Points on a hilly landscape, in no order, each with its height.
From any point a ball takes the steepest step (drop divided by distance) to one of its 2 nearest points. It stops when none of these is lower. Distance is the straight distance between rows; heights are no part of it.
Q562: [139  95  97 143 143 112 174 156 123 138 108 156 159 109  96 140 112 153
  69  92  56 124 121 139  75 132  88  99  81 177 148 120  86 106 159 118
  93 148 125 149 155 163 146 111]  h=12.4
Q876: [109 147 112 120  89 174 106 144  97 139 203 154  62 134  97 185 132  83
 164 123  93 119 125  87  88 112 153 124 156 165 116 134 176 138  67 145
 105  89  57  92 146 131 125 144]  h=50.2
Q350: [160 129 111 171 113 153  84  78 205  74 128 109 132  99 160  88  80 149
 197 168 143 111 122 141 123 141 135 180 128  52 135 144 155 152 148 114
 116 110 140 125 167  90 116 114]  h=30.5
Q893: [136 146 155 139 131 138 132 130 107 170 109  85 116 153  89 164 147 179
 109  66 146 134 155 156 125  70 109 133 149 118 163 102 108 146  77  97
 168 143 132 141 133 108 134 172]  h=39.6
Q546: [136  96 158 107 164  96 128 187  67 131 160 127 173 112 101 152  86 158
  56 100 126 154 136 171  57 135  90 116 140 173 150 138  97 121  85  92
 138 126 144 147 160 129 104 133]  h=20.4
Q174: [127  83 124 124 178  48 130 189  90 164  95 118 151 142 147 164  81 177
 101 143 104 152 120 168 153 115 132 177 133 163 154 125  73 107 108 104
 125 114 158 133 125 118 102 120]  h=47.1
Q577: [159 136 153 125 123 171 184 104 152 115 153 134 134 140  76 170 131 148
 125  87 122 178 145 110  48  90 118  97  85 150 162 130 124 103  74 119
 134 147  96 140 143 130 131 127]  h=28.4
Q415: [ 79  91  79 153 141 139  75 169 109  86 179 201 114 178 116 119 124  61
 117 134  80 112 122  88  76 144  94  84 106 187 124 154 122 148 143 108
  86 111  76  90 117 165 139 141]  h=41.3
Q260: [138  93 103 157 171  84  89 164 156 133 123 184 143 102 138  70 168 125
  66 170 101 123 122 137 118 162  80  53  84 172 127 101 105 135 178 154
 105 153 144 138 133 173 104  96]  h=23.4
Q233: [128  99 142  73 158 139 157 143 138 108 150 143 165 137 130 189  94 122
  85 128 177 113 124 127 208 141 183 138 188 112  91 116 134 112 201 105
 118 149 217 151  66 168 158 151]  h=75.4
Q815: [103 165 169 155 123 115 133 120 113 152  81  96  96 167 151 112 113 143
 125  91 151 111 137 167 174 119 174 141 130 129 106 125 148 144 110 141
 184 135 148 124 110 131 122 166]  h=51.5
Q38: [ 92 169 140  80 107 133 136 124  79 164 125 116 143 159 119  99 180 104
 128 142 115  70 130 114 182  93 122 118 182 110 147 138 149 143 133 106
 114 103 112  76  69 139 111 161]  h=70.3
Q430: [173  72 114 146  96 122 108  86 206 100 141 110 142  95 185 142 111 142
 150 147 125 128 144 114 170 127 176 175 139  94 112 145 117 185 160 159
 117 130 203 153 135 127 139 110]  h=43.0
Q45: [ 74 145 148 137 149 122 115 191  74 207  70 111 113 188 125 166 117 114
 127 119 118 167 113 128 143 103 136 159 126 148 148 106 115  77  84 114
 174 103 139  86 121 138 114 185]  h=46.1
Q138: [119  99 103 194 120  74 102 144 187 100 145 171 151 138 200 109  64  86
 134 134  65 117 102 129  65 193 116 124 149 158  94 136 117 106 125  80
 133 144 105 147 119 131 102  90]  h=64.6
Q841: [102 101  91 120 131 141 139 156  99  82 192 174 103 164  91 169  78  84
 105  90  83 118 120  72  85 143 131 104 123 180 114 165 150 135 108 141
  93 110  83 108 128 150 158 152]  h=45.2
Q40: [107  96 134 188 157  93 108 167 146 148  85 101 114 157 163 105  85 155
 137 124 115 160 131 181 148  96 164 197 118 130 131 138  87 164  83 115
 207 117 156 131 133 130  85 114]  h=50.8
Q354: [118  88  88  95 132 104 186 156 135 134 141 153 109 168 146 215  94 111
 112 106 109 116 109  67 139 145 133 178 143 157 106 140 107  77 124 146
 120 142  95 129 125 111 147 150]  h=28.7
Q949: [193 100 120 138 143  75 108 161 117 107 144 117 146  83 139 117  84 156
 124 127  94 174 136 179  71 158 146 102 123 154 119 125  81 137  89 138
 135 165 125 179 183 156  87  75]  h=50.3
Q183: [144 159 167 154 118 171 207  73 145 113 139 105 125  99 100 186 131 151
 140  98 164 133 163 111 134  73 168 128 120  73 137 111 136 156  76 137
 149 150  98 158 171 108 169 149]  h=53.2
Q650: [ 73 178  99 107  86 135 148 106 119 177  81 152 106 129 104 170 189  85
 154  87 102 136 129 102 153  91 140 128  77 143  96 106 121 101 135 141
  93 128  81  96 129 143 153 157]  h=80.2
Q110: [135 107 110 134 216  78 129 188  74 117  99 112 132 118 146 133 135 163
  73 174 143 154 144 169 212 112 141 134 150 139 153 109  79 148 177  98
  67 115 161 158 101 129 125 108]  h=49.4
Q340: [169 122 118 159 131 134  95 103  97 146 109  84 107  89 124  70 156 171
 116 162 150 118 121 143 174 152 122 117 112  95 158 101 132 164 146 157
 104 141 126 154 132 130 116 113]  h=45.3
Q461: [115 134 152 104  99 133 153  96 141 141 117 104 125 151 158 145 124 127
 144 108 165 104 125 133 180 137 183 166 139 105  85 141 162 132 135 152
 176 122 154 121 100 127 125 147]  h=48.6
Q201: [ 60 123  59 103 142  97 113 171 133 166 101 164  92 166 135 140 169  98
 143 172  83 112 121  65 193 106 131 162 170  87 127 100 105 135 120 147
 100 103  54  71 129 116  96 165]  h=67.7
Q864: [115  98 113  90  83 152 151  90 189 142 134 135 134 138 187 175 136  94
 172 130 169 102 130  99 185 149 191 190 131  83  46 139 167 125 134 142
 155 117 158 116  98 123 115 132]  h=51.6
Q399: [143 142 176 178 121 170 183  72 186  96 156 125 135  92 112 155 101 138
 115  99 170 151 134 108  85 119 149 125 108  90 131 113 151 142  92 129
 174 144 127 170 174 102 160 125]  h=55.8
Q770: [111 163 154 133 159 131  68 155  87 134 118 136  95 123 136  52 184 100
 114 213 146  62 169 152 131 139  98  81 101 163 154 139 159 166 153 135
 114 126 143  84 104 141  86 165]  h=30.0
Q702: [138 136 136 172 103 134 148  91 213 112 143 137 166  89 150  96  63 109
 159 142 118 144 105 131  54 161 133 129 118 135 115 123 128  95 129  84
 173 147 131 168 158 121 118  79]  h=61.7
Q645: [126  98  64 179 128 134 115 139 141 124 112 107  98 145 150 116 126 117
 131 143  73 127  94 100 108 133 119 170 124 106 135 104 115 146 141 109
 122 132  51 122 159 145  98 117]  h=64.5
Q2: [149 167 161  75 140 159  99 170  19 154 151 149 117 109  99  82 180 111
  83 162 152 119 158 136 146 170 118  52 155 169 154 143 127 110 152 128
  82 101 178 134  90 137 148 119]  h=18.2
Q548: [162 137 123  73 127 130 120 126  96 154 125 151 126 113  73 143 180 163
 120 122 133 136 141 146 119 133  96  78  82 179 163 125  96  86 172 164
  45 151 130 141 113 141 147 116]  h=27.4
Q37: [127 136  98 185 126 127 110 130 181 101 122 148 125 109 172  70  88  73
 163 152  99 118  86 152  69 157 107 132 103 171  98 130 128  94 155  79
 156 129 105 134 152 123 103  89]  h=63.3
Q665: [145 127 140 152  98 148 168  77 178 143  92  92 120 135 145 145 133 166
 202  91 124 159 152 141 152 103 172 151  83  91 105 116 130 144 101 145
 160 132 150 139 148 132 132 123]  h=34.4
Q295: [154 149 108 186 114 131 108 112 156 149  72 138  95  73 121  68 133 131
 130 143 122 104 112 167 123 152 117  93  71 155 117 103 123 124 165 169
 134 175 125 154 141 138 134  94]  h=39.4
Q839: [160 166 135 182 120 158 121  73 201 100  95 112 133  86 131  52  99 151
 190 131 146 110 124 171 102 137 105 128  91  88 133 128 158 114 149 106
 156 142 150 138 167  99 132 118]  h=25.8
Q29: [123 135 150 148 139  92 102 136  70 143 116  76 154 132 109  74 156 178
 105 130 169 151 169 183 117 127  66 127 147 137 166 103 100 122 125 123
 128 128 161 151 112 130 124 104]  h=45.0
Q463: [ 72 170 160 143 129 117 132 141  93 185  60 113 123 201 148 116 117 104
 129  90 145 159 108 147 152 127 159 145 125 134 107 111 132  73 106 112
 189 120 135 106  92 153 109 177]  h=49.5
Q153: [106 112  89 126 120 114 145 144 164  91 156 157  91 162 157 146  86  67
 121 110 104 109  92  72 114 157 141 155 146 153  77 150 139 109 146 142
 155 138  79 127 123 135 134 135]  h=33.5
Q313: [121 103 116  76 104 173 180  96 187 128 163 155 145 122 163 202 154  78
 157 131 175  99 129  61 212 140 180 139 151  90  49 116 162 110 161 132
 125 139 168 124  82 141 155 146]  h=54.0
Q320: [ 70 107 121 122 144 131 114 199  76 189 129 143 108 173 116 187 125 107
  92 145  90 131 112  89 107 112 106 157 129 182 162 123 128  89 111 103
 132 109 122  75 136 155 105 197]  h=42.1
Q44: [111 145 119 124 117 139 133 138 113 129 175 116  52 120 125 156 120  92
 140 128 119  98 106  98 145 115 165 149 145 152  93 125 176 153  96 163
 152 108  66 112 162 116 116 157]  h=43.6
Q822: [153 157 158 100 113 160 127 102 155  97 152 105 107 147 116 104 115 133
 202 133 119 111 135 135  74 111 139 129 142  92 143 160 153 146  81 128
 165 140  90  94 130  95 104 133]  h=37.5
Q106: [111 112  88  99 137 115 156 156 134  91 199 161  60 136 138 161 110  71
 118 126 117  74 104  57 174 131 151 132 166 152  72 141 165 149 128 177
 128 122  81 118 128 134 138 162]  h=38.2
Q747: [123  86 123 157 150  59 121 153 141 121 125 136 201 106 188  62 113 118
 104 193 111 127 125 159 115 153  96 116 125 156 118 110 100 136 146  82
 155 130 155 147 129 151  88  76]  h=50.9
Q714: [154 148 150 110 120 159 154 119 123 100 155 119 104 150 101 183 125 143
 195 121  88 143 151 116  75  81 158 122 153  84 159 143 156 152  39 151
 119 121  82  79 131 110 125 124]  h=44.7
Q656: [154 122 156  73 149 120 174 131  92 107 164 124 152  96 101 155  84 146
  91 122 140 160 131 121 105 175 139 104 131 150 126 145 121 106 122 127
 100 134 162 173 144 125 136 101]  h=30.9
Q392: [137 116 147  87 199  80 136 193  65 126 130 121 159 109 156 136 115 143
  81 173 147 154 145 171 197 142 148 110 178 153 118 125 100 127 151  77
  84  99 220 158  84 132 116 105]  h=49.8
Q323: [163 129 106 143  83 163  62  70 217  70 140 148 143  85 166 115 104  99
 184 180 152 127 117 101 128 135 122 149 162  73 113 164 171 139 153 130
  92 114 136 117 131  85 143 116]  h=34.6
Q401: [140 147 169 102 109 137 197 111  88 133 122 115 142 140 104 182 131 159
  87  54 160 106 158 142 134 114 131 126 116 142 129 149 132 105 120 153
 129 150 120 150 129 117 174 174]  h=35.6
Q658: [127 133 152 133 150 140  92 122 102 138 129 104 130 133 100  69 167 145
 184 136 125 135 137 168  46 130  59  92  69 124 170 101 119 128 116 107
 129 145 137  94 121 146 102 104]  h=57.4
Q472: [165 120  98 136  98 149 136 111 139 117 131 115 114 106 112 176 130 132
 128 125 130 165 117 107 122 115 141 138 115 154 128 124 130 130 133 159
  96 139  86 157 153 121 149  84]  h=44.8
Q54: [ 67 126  57 145 139 104 131 137 132 125 114 135  79 136 134 139 112 105
 161 144  89 119  93  66 147 134 135 187 147  65 116  98 124 139 111 134
 111 107  42  99 171 115 122 142]  h=66.2
Q192: [124 130 147  74 108 129 129 152  93 181 138 120 110 154 117 174 141 139
 100 124 149 111 129 130 131 143 141 151 154 176 136 131 135 106 104 124
 138 125 148 114  89 107 108 124]  h=42.0
Q647: [ 90 135 158 128 152 104  94 158  88 174 105 119 109 159 131  99 161 140
 103 159 113  90 150 138 110 142 103 110 100 169 162 118 135 142 135 117
 131 143 162  87 108 155  84 161]  h=35.1
Q813: [ 58 133  74 130 135 144  75 154 153  97 157 213  99 154 101 112 158  56
 138 149 102 103 107  81 124 112  92  84 117 153 102 139 142 146 153 122
  92 100  62  66 124 134 136 138]  h=37.7
Q811: [123 146 155  94 142 158 170 143  58 134 138 135 124 126  49 184 115 165
  94  86 115 120 153 138 109 104 118  96 107 153 159 144 139 133 106 129
  84 106 120 116 149 120 172 168]  h=30.7
Q818: [108  99 134  82 163  78 149 182  96 193 117 141 137 168 146 186  97 150
  87 136 139 122 109 138 174 148 147 165 162 167 128 120 122  77 108 107
 127 109 176 120  68 120  94 134]  h=44.9
Q748: [125 113 116 148 120 153  58 124 117 126 161 141 114 150 108 101 177 127
 179 141  92 114 120 135  23 127  77 108  78 124 179 125 131 133 124 113
  97 137  68  70 137 159  99 136]  h=60.1
Q408: [177 108 113 152 119 115 126 130 150  82 133 126 130 109 137 137  87 135
 122 110  89 160 131 142  63 148 138 118 121 148 125 141 111 138 127 151
 118 170 108 166 159 141 134  75]  h=48.0
Q108: [140 153 203 169 110 141 184  52 172 125 134 102 166 105 134 136  86 158
 139 103 188 151 152 132 113 145 173 120 115  86 122  97 134 110 122 130
 170 157 181 194 154 132 160 132]  h=57.8
Q689: [107  94  92 128 125  87 170 145 158 156  99 140 113 153 167 190 128 135
 102 113 114 116 123  95 190 130 155 180 131 144  98 123  99 120 139 141
 133 139 136 135 126 106 135 128]  h=24.2
Q601: [139 142 162 106  79 164 190  75 118 153 129  94 149 135 175 195 146 137
 163  97 198 119 168 121 196 127 204 156 133  97  86 132 149 102 119 146
 123 120 163 148 100 127 167 147]  h=45.1
Q23: [ 83 139 126  89 139 130 164 141 116 120 124 138 129 155 127 152 116  96
 101 127 139 103 108  92 199 134 151 128 166 135  96 127 150 121 169 100
 126 134 160 121  70 149 156 144]  h=76.2
Q14: [184  91 127 135  84 146 164  80 185 125 134  89 137 109 169 150 126 138
 152 108 104 133 136 108 127 125 161 152 112 125 111 145 144 157 122 138
 144 147 169 145 139 132 116 118]  h=39.5
Q35: [114 143 181 133 115 114 160  76 186 129 149 122 198 102 146 113  41 129
 154 142 165 139 121 133  96 172 167 142 119 108 110 104 133  92 154 101
 176 144 181 174 141 153 134 102]  h=59.8
Q526: [118 158 151  90 117 171  75 165  45 160 166 148 102 112  93  88 194  93
 107 184 131  80 156 128 129 130 111  74 134 178 166 149 151 150 142 129
 101 104 149  92  97 149 122 144]  h=23.8
Q93: [175 127 115 188 143 134  80 121 112  93 120  92 100  56 135  47 132 138
  91 167 150  96 122 158 141 136 109 138 124  90 157 133 133 186 151 152
 141 143 111 151 165 109 113 130]  h=47.2
Q763: [140 105 105 143 167 112  97 157 114 109 112 100 120 113 161 109 149 128
 103 198 148 155 133 137 215 108 150 144 158 134 141 122 109 183 165 119
 103 112 162 149  97 129 118  84]  h=47.7
Q245: [ 74 179 107  58 100 138 144 146  91 170 134 167 102 151  93 165 174  70
 137 117 103  97 122  98 175  73 142 114 146 171 116 138 129  99 148 147
 105 101  75  88 107 151 140 176]  h=81.7
Q963: [102 152 129 113  80 153 170  65 181 106 122 152 155 113 122 136 142  92
 135 117 142 116 120  73 150 128 133 125 114 104 101 142 147 125 170 134
 111 138 126 131 115 125 177 127]  h=77.9
Q400: [106 126  87 155 170 145  50 170 149  85 145 213  92 114  93  81 167  94
 126 199 121  81 115 117 151 121  83  48 104 143 120 122 146 166 178 168
  78 131  77  78 131 136 141 130]  h=32.7
Q293: [ 77 167 112 109  92 142 108 114 142  99 130 149 122 127 113 132 136  93
 145 145 138 122 114 104 120 120 124 150 169  94 110 142 153 142 129 141
 117  89  67  93 132  88 154  99]  h=45.4
Q529: [145  88 131  89 158  76 129 158 107 116 176 131 157 135 154 144  91 133
  98 140 109 159 101 126 112 167 135 120 148 166 117 133 120 112 128 124
 124 122 140 153 131 139 102  91]  h=26.4
Q914: [120 117 128 109 124 143 137 113 162 106 152 162 129 103 127 130 115  87
 101 149 153 117 100  79 176 163 135  99 143 149  82 137 153 131 168 133
 126 147 167 151 103 121 161 115]  h=77.0
Q989: [114 142 125 141 126 130  79 134 119  96 123 109 113 127 135  99 146 121
 128 164 155 140 112 139 139 118 118 147 158 110 138 136 148 156 152 149
 133  85  96 115 135 101 144  85]  h=45.9
Q75: [133 133  97 167 140 163 125 115 214 144  90 145  95 160 127 151 133 127
 188  87 107 169 126 117  73  90 130 137 112  31 113  83 114 138  49 106
 194 130  71 123 178  94 106 152]  h=71.3
Q547: [140 132 166  84 177 118 138 191  45 138 144 119 119 113  82 180  95 172
  74 106 132 142 143 184  99 125 120 131 151 156 156 146 112 111 110 111
  95  91 152 132 137  95 147 140]  h=25.3
Q170: [114 162 109 136  80 143 196  71 165 140  77 138 142 117 121 155 170 113
 150  85 116 137 133 100 137 105 133 135  74 114 110 116 114 104 154 137
 107 152 101 135 134 140 172 122]  h=78.9
Q896: [106 177 176  92 114 159 154  84 123 137 128 109 140 161 107 111 150 105
 168  79 134 157 104 124  92 113 123 121 101 106 141 139 155  88 120 111
 167 109 117  93  97 142 139 142]  h=29.3
Q20: [128 142 110 145 102 160  84  97 186  37 168 155 141 118 157 117  77  75
 159 155 131  94 109 105 101 148 121 146 171  84  98 182 187 138 147  94
 102 109  96 105 130  92 134 135]  h=38.4
Q887: [111 124 133 166 143 138 101 103 172 122 118 100 117 146 155  74  85 169
 197 146 152 134 109 163 137 148 148 189 114  58 134 128 129 137 118  96
 171  90 128 132 166  85  93 113]  h=35.0
Q218: [161 131 116 172 122 167 106 107 234 120 120 122 121 153 161 103 120 118
 182  81 120 160 115 154  60 100 116 140 134  78 100 121 138 122  90  74
 220 117 113 133 163  98  85 144]  h=72.7
Q557: [138 153 145  66  92 153 137 116  95 140 159 112 138 128  95 134 174 128
 146 127 107  89 140 115 126  92 119 115 167 119 153 160 161 156 103 137
 108 107 122  81  91 118 128 131]  h=71.8
Q51: [ 92 137  95  95 135 116 126 153 108 154 136 127 103 149 134 126 163 104
 128 179  93  77 122  90 202  90 143 138 190 118 137 125 132 172 130 130
 108 105  83  87 110 122  92 149]  h=68.9
Q851: [143 141 122 131  89 159  90  99 191 119 134 108 128 142 163  81 135  97
 153 113 148 125 107 145  90 124 113 169 131 115 105 157 165 111 126  93
 190 112 108 104 126 105  67 145]  h=74.0
Q603: [117 113 107 129  99 134 101 122 132  57 192 156 139 134 124 158 119 103
  97 126 132 114 117  83 123 124 139 149 201  96 132 172 137 171 125 138
  92 105  61 126 120  96 167 114]  h=44.2
Q431: [151 142 172  95 115 120 134 100  88 126 131  98 148 120 144 117 135 149
  98 110 176 123 145 142 182 161 156 109 171 112 112 140 155 130 143 142
 111 137 218 153  69 141 150 146]  h=74.1
Q403: [141 151 138 135 112 175 148 106 121 167 125 120 125 133  49 157 168 174
 120  77 143 138 156 131  83  79  90  99  97 134 178  97 109 120  96 115
 130 153  90 141 150 129 144 155]  h=35.2
Q929: [106 107 155 152 153  97 107 157 108 178  78  97 138 180 157  68 105 161
 180 150 126 157 147 189 146 120 129 145  95 153 140 117  87 129  85 102
 185 114 163 128 111 153  69 109]  h=53.0
Q140: [156 126 137 116  93 142 172  98 125 132 132 102 134 113 144 207 164 154
 138 105 175 150 157 122 164 104 159 155 121 122 113 131 136 112 116 179
 108 110 117 150 143  92 172 104]  h=40.5
Q221: [145 144 163 121 127  80 118 108  95 148 104 132 157  82 116  83 142 156
  86 113 151 132 144 150 133 187 102  58 107 148 118 121 120 123 126 158
  97 163 201 168 124 138 130 120]  h=44.5
Q396: [130  90 120 168 174  68 120 161  95 108 107 128 195 119 168  53 169 125
  93 208 165 145 154 172 139 135  65 112 121 146 145  83  82 140 174 119
 125 122 131 163 120 157 101  73]  h=49.2
Q427: [139  80 129 169 149  77 138 167 133 178  80 100 155 155 144 151  81 188
 126  85 100 171 126 176 140  83 137 192 125 128 154 127  64 113  72 113
 187 128 164 144 143 123 110 139]  h=48.9
Q301: [184 119 139 121 112 141 145  76 113 110 133 109 132  67 121 117 152 150
 104 127 136 114 134  96 168 150 130 102 118  97 142 141 151 167 140 174
  99 149 152 166 147 120 158 138]  h=47.6
Q278: [175 165 146  61 126 145 124 132  59 159 131 148 124 120  92 132 175 142
 104 122 145 134 149 153 165 139 115  58 137 185 147 144 108  76 170 122
  34 115 161 153  75 126 164 141]  h=22.9
Q272: [136 135 156 123 128 130 198  98 135 137  76  95 148 165 124 183 120 176
 179  73 120 181 143 130 131  90 146 150  97  86 143 121 123  94 103 147
 143 128 138 118 141 133 161 143]  h=27.5
Q789: [132 147 166 111 123 118 145  98 135 139 107  99 132 177 105 124 156 167
 180  63 126 161 149 144  92  96 102 127 102 101 146 129 132 104  92 165
 174 133 132  99 122 125 142 143]  h=18.1
Q280: [158 151 116 108 106 116  96  91 125 135 106 137 121 106  92  78 197 138
 136 115 140 122 134 144 142 121  92  79  78 147 150 126 103 113 181 193
  87 172 119 134  98 154 158 112]  h=32.1
Q484: [150  99 100 158 133 126 129 147 120 129 130 171 161  77  94  78 146 130
  46 101  88 121 130 144  77 159  82  60  75 179 142 134  94 134 162 151
 106 140 150 161 162 172 133 107]  h=18.3
Q986: [143 109 102 131 145 132  78 138 146  98 137 187 107 101 100  90 158 110
 108 159 114 103 111 107 121 158  88  53  87 150 121 136 134 156 168 175
  83 154 122 111 130 133 145 110]  h=28.5
Q772: [172  95  76 169 129 171  76 147  90  72 147 128 111  93 127  74 140  87
 115 186 102  92 121 120 108 131  89 102 124 135 143 142 127 192 156 124
  89 147  58 128 146 150 115 114]  h=50.7
Q235: [ 85 144 104 145 116 149 171 108 155 150  95 129  94 117 116 183 126 124
 183 100 111 159 134  92 119  98 160 178 116  39 107  88 121 140  43 126
 152 124  62 111 184  85 129 151]  h=69.6
Q784: [158 112 166  81 129 135 132 107 126 112 145 127 179  85 143 137  88 107
  80 127 184 124 132 133 172 171 175 112 163 113  86 132 147 121 183 140
 131 157 243 178  85 182 148 143]  h=74.8
Q269: [154 127 152  76 152  42 130 154  73 150 125 114 203  84 147 104 107 163
  87 146 149 152 155 182 174 162 132  89 158 160 109 125 101 107 116  99
 105 122 214 172 108 159  90 116]  h=48.2
Q833: [189  81  80 198 149 157  79 142 134  65 119 138 122  60 168  48 125  92
  93 195 115 112 107 132 124 150  88 110 126 116 129 140 129 174 185 130
 112 147 115 158 149 134 122 103]  h=49.0
Q707: [148 166 169  97  97 149 131  93 143 138 153 103 113 142  85 128 172 147
 177  85 147 107 172 148  87  74 107 108 130 118 140 144 148 140  71 178
 179 148 114 102 121 107 128 156]  h=28.6
Q540: [134 119 114 162 135 153 125 119 139 135 126 113 112 149 114 118 136 131
 156 110  74 136  98 111  64 123 102 125  87 111 153 104 130 134 112 106
 146 139  70 104 164 143 107 131]  h=62.7
Q256: [157 166 156  65 104 138 123 108  68 123 136  95 132 124 105  81 177 143
 122 118 143 104 167 136 160 125 111  88 170 119 150 158 146 138 137 155
  95 127 178 122  71 131 148 141]  h=73.2
Q591: [134  97  77 133 133  99 163 147 162 128  92 150 138 143 133 159 139 141
  92 109  70 126 115 105 140 116 110 130 118 156 131 124  82 115 182 138
 108 155 113 138 135 137 156 111]  h=18.8
Q130: [107 105 129 132 161  99 108 168  62 131 126 114 156 138 132 107 147 152
 105 182 152 142 129 153 115 145  86 135 140 139 171  98  87 125 149 106
 103 107 117 137 126 119 125  66]  h=47.0
Q750: [127 100 108  97 154 115 171 151 111  67 188 132 111 115 121 196  54 120
 108 129 121 133 117  80 129 142 160 173 178 132 126 149 119 130 138 107
  82 134 137 151 123 116 164 114]  h=38.6
Q363: [160 155 127 216 148 136 101 126 201 134  82 122 110 103 154  33 106 170
 164 125 136  95 135 225 113 130 105 116  99 119 120 109 129 116 123 104
 200 133 166 151 169  96  92 120]  h=21.5
Q586: [ 95 158  98 117 106 150  80 125 186  68 137 174 129 132 145  88 126  62
 130 160 152  90  97 110 136 125 103 141 165 111  86 169 170 125 171 112
 132 101  79  86 121  86 121 138]  h=41.6
Q691: [128  98 120  79 131 154 154 135 136  56 213 168 149 121 110 188 110 113
  90 132 147 105 122  71 156 126 161 139 202  91 121 167 138 156 147 140
  95 120 126 132 106 107 186 128]  h=41.7
Q193: [ 92 149 134 141 111 134 107  83 181 136 103 113 156 155 178  58 110 123
 169 148 176 137 107 145 159 162 140 174 122  83 105 125 140  87 177  92
 167  84 144 138 132 116  97 130]  h=39.1
Q959: [103 121 120 122 123 148 117 180  97 146 150 142  78 170 115 223  99  96
 156  94  84 155 114  90  79 107 143 155 147 152 119 132 144 105  50 131
 142 110  85  78 143 129 132 172]  h=54.5
Q774: [150  69 113 129 140  95  78 132 172  99 156 118 139 114 176 129 129 144
 109 166 150 153 132 123 196 122 170 171 180 109 127 145 108 182 154 133
 114 115 203 143  94 109 119  92]  h=45.5
Q853: [ 91 112 147 110 142 113  94 188  83 185 151 139 121 154 126 159 147 133
  70 159 125 119 137 128  97 138 108 130 132 201 160 119 131 115 114 105
 124 114 150 103 109 141  86 143]  h=38.7
Q175: [ 83 121  98 165 155 118 131 145 108 149  89 108  94 142 122 158 108 144
 164 112 100 169  90 103 145 109 161 204 124  44 145  94 100 133  75 129
 149 103  78 100 172 107 132 141]  h=67.9
Q176: [112 125 148 120 151 146 106 181 107 181 123 113 101 181 112 186 108 127
 156 108 119 178 108 132  88  94 133 139 141 145 144 102 111 104  59 100
 197 120 122 106 147 118 107 145]  h=50.1
Q353: [ 90 142 151 153 127 104 124 142  84 161  81  83 147 160 120 129 141 167
  93 101 156 146 145 160 137  97  95 163 155 124 164 108 112 125 105  92
 145 118 146 122 108 119 133 141]  h=42.4
Q240: [128 164 166 175 123 107 102 105 106 168  86 122 101 110 115  81 135 165
 124 120 149 105 141 169 121 173 124  73  84 150 127  89 127 128 116 148
 124 177 162 153 138 129 128 131]  h=42.3
Q243: [ 72 141 129 133 132 113 106 123 134 114  93 111 152 174 161  81 148 114
 132 145 150 158 110 127 145 126 107 169 146  78 128 124 132 116 177 113
 154  76 107 106 120 119 126 118]  h=42.6
Q177: [137 113 148 129 146 105 122 119 128 136 113  88 151 143 134  77 116 153
 183 130 110 156 124 166  83 140 101 116  94 128 144 115 115 126 111 100
 162 138 160 120 125 139  95  89]  h=55.3
Q440: [127 142 149  88 130 139 200 124 100 107 136 113 138 129 105 184  75 140
  98 104 143 133 128 113 136 129 156 155 142 130 132 147 128 109 145 122
 122 139 132 156 133 120 171 136]  h=34.9
Q716: [147 106 122 143 118 137 170 116 148 130 135 147 172 136  84 140 133 145
 103  62  74 161 128 129  37 107  79 105  65 163 170 136 104  97 118 118
 117 139 110 128 142 161 145 119]  h=20.0
Q358: [145 176 110 164 104 110  96  82 179 137  70 152 103 102 134  43 185 112
 151 118 127  91 118 169 144 129 101  96  64 142 127 131 111 102 188 176
 123 163 128 126 102 136 148 122]  h=36.2
Q452: [158 130 168 101 146  61 128 132  96 167 133 110 171  88 135  88 122 165
 105 116 130 147 141 173 125 177 131  74 108 162 114 112 116 116  94 129
 148 146 189 166 152 157  75 121]  h=46.3
Q875: [170 148 152 134 106 173 178  69 111 100 137 109 131  68  69 135 144 160
 122 126 145 124 156 108 129 108 132  92 104  88 167 130 155 161  98 173
  88 150  97 149 157 123 163 129]  h=50.0

Where does a ball stop that starts at each point below?
Q110 | Q789
Q540 | Q2
Q269 | Q2
Q130 | Q562
Q876 | Q562
Q138 | Q340
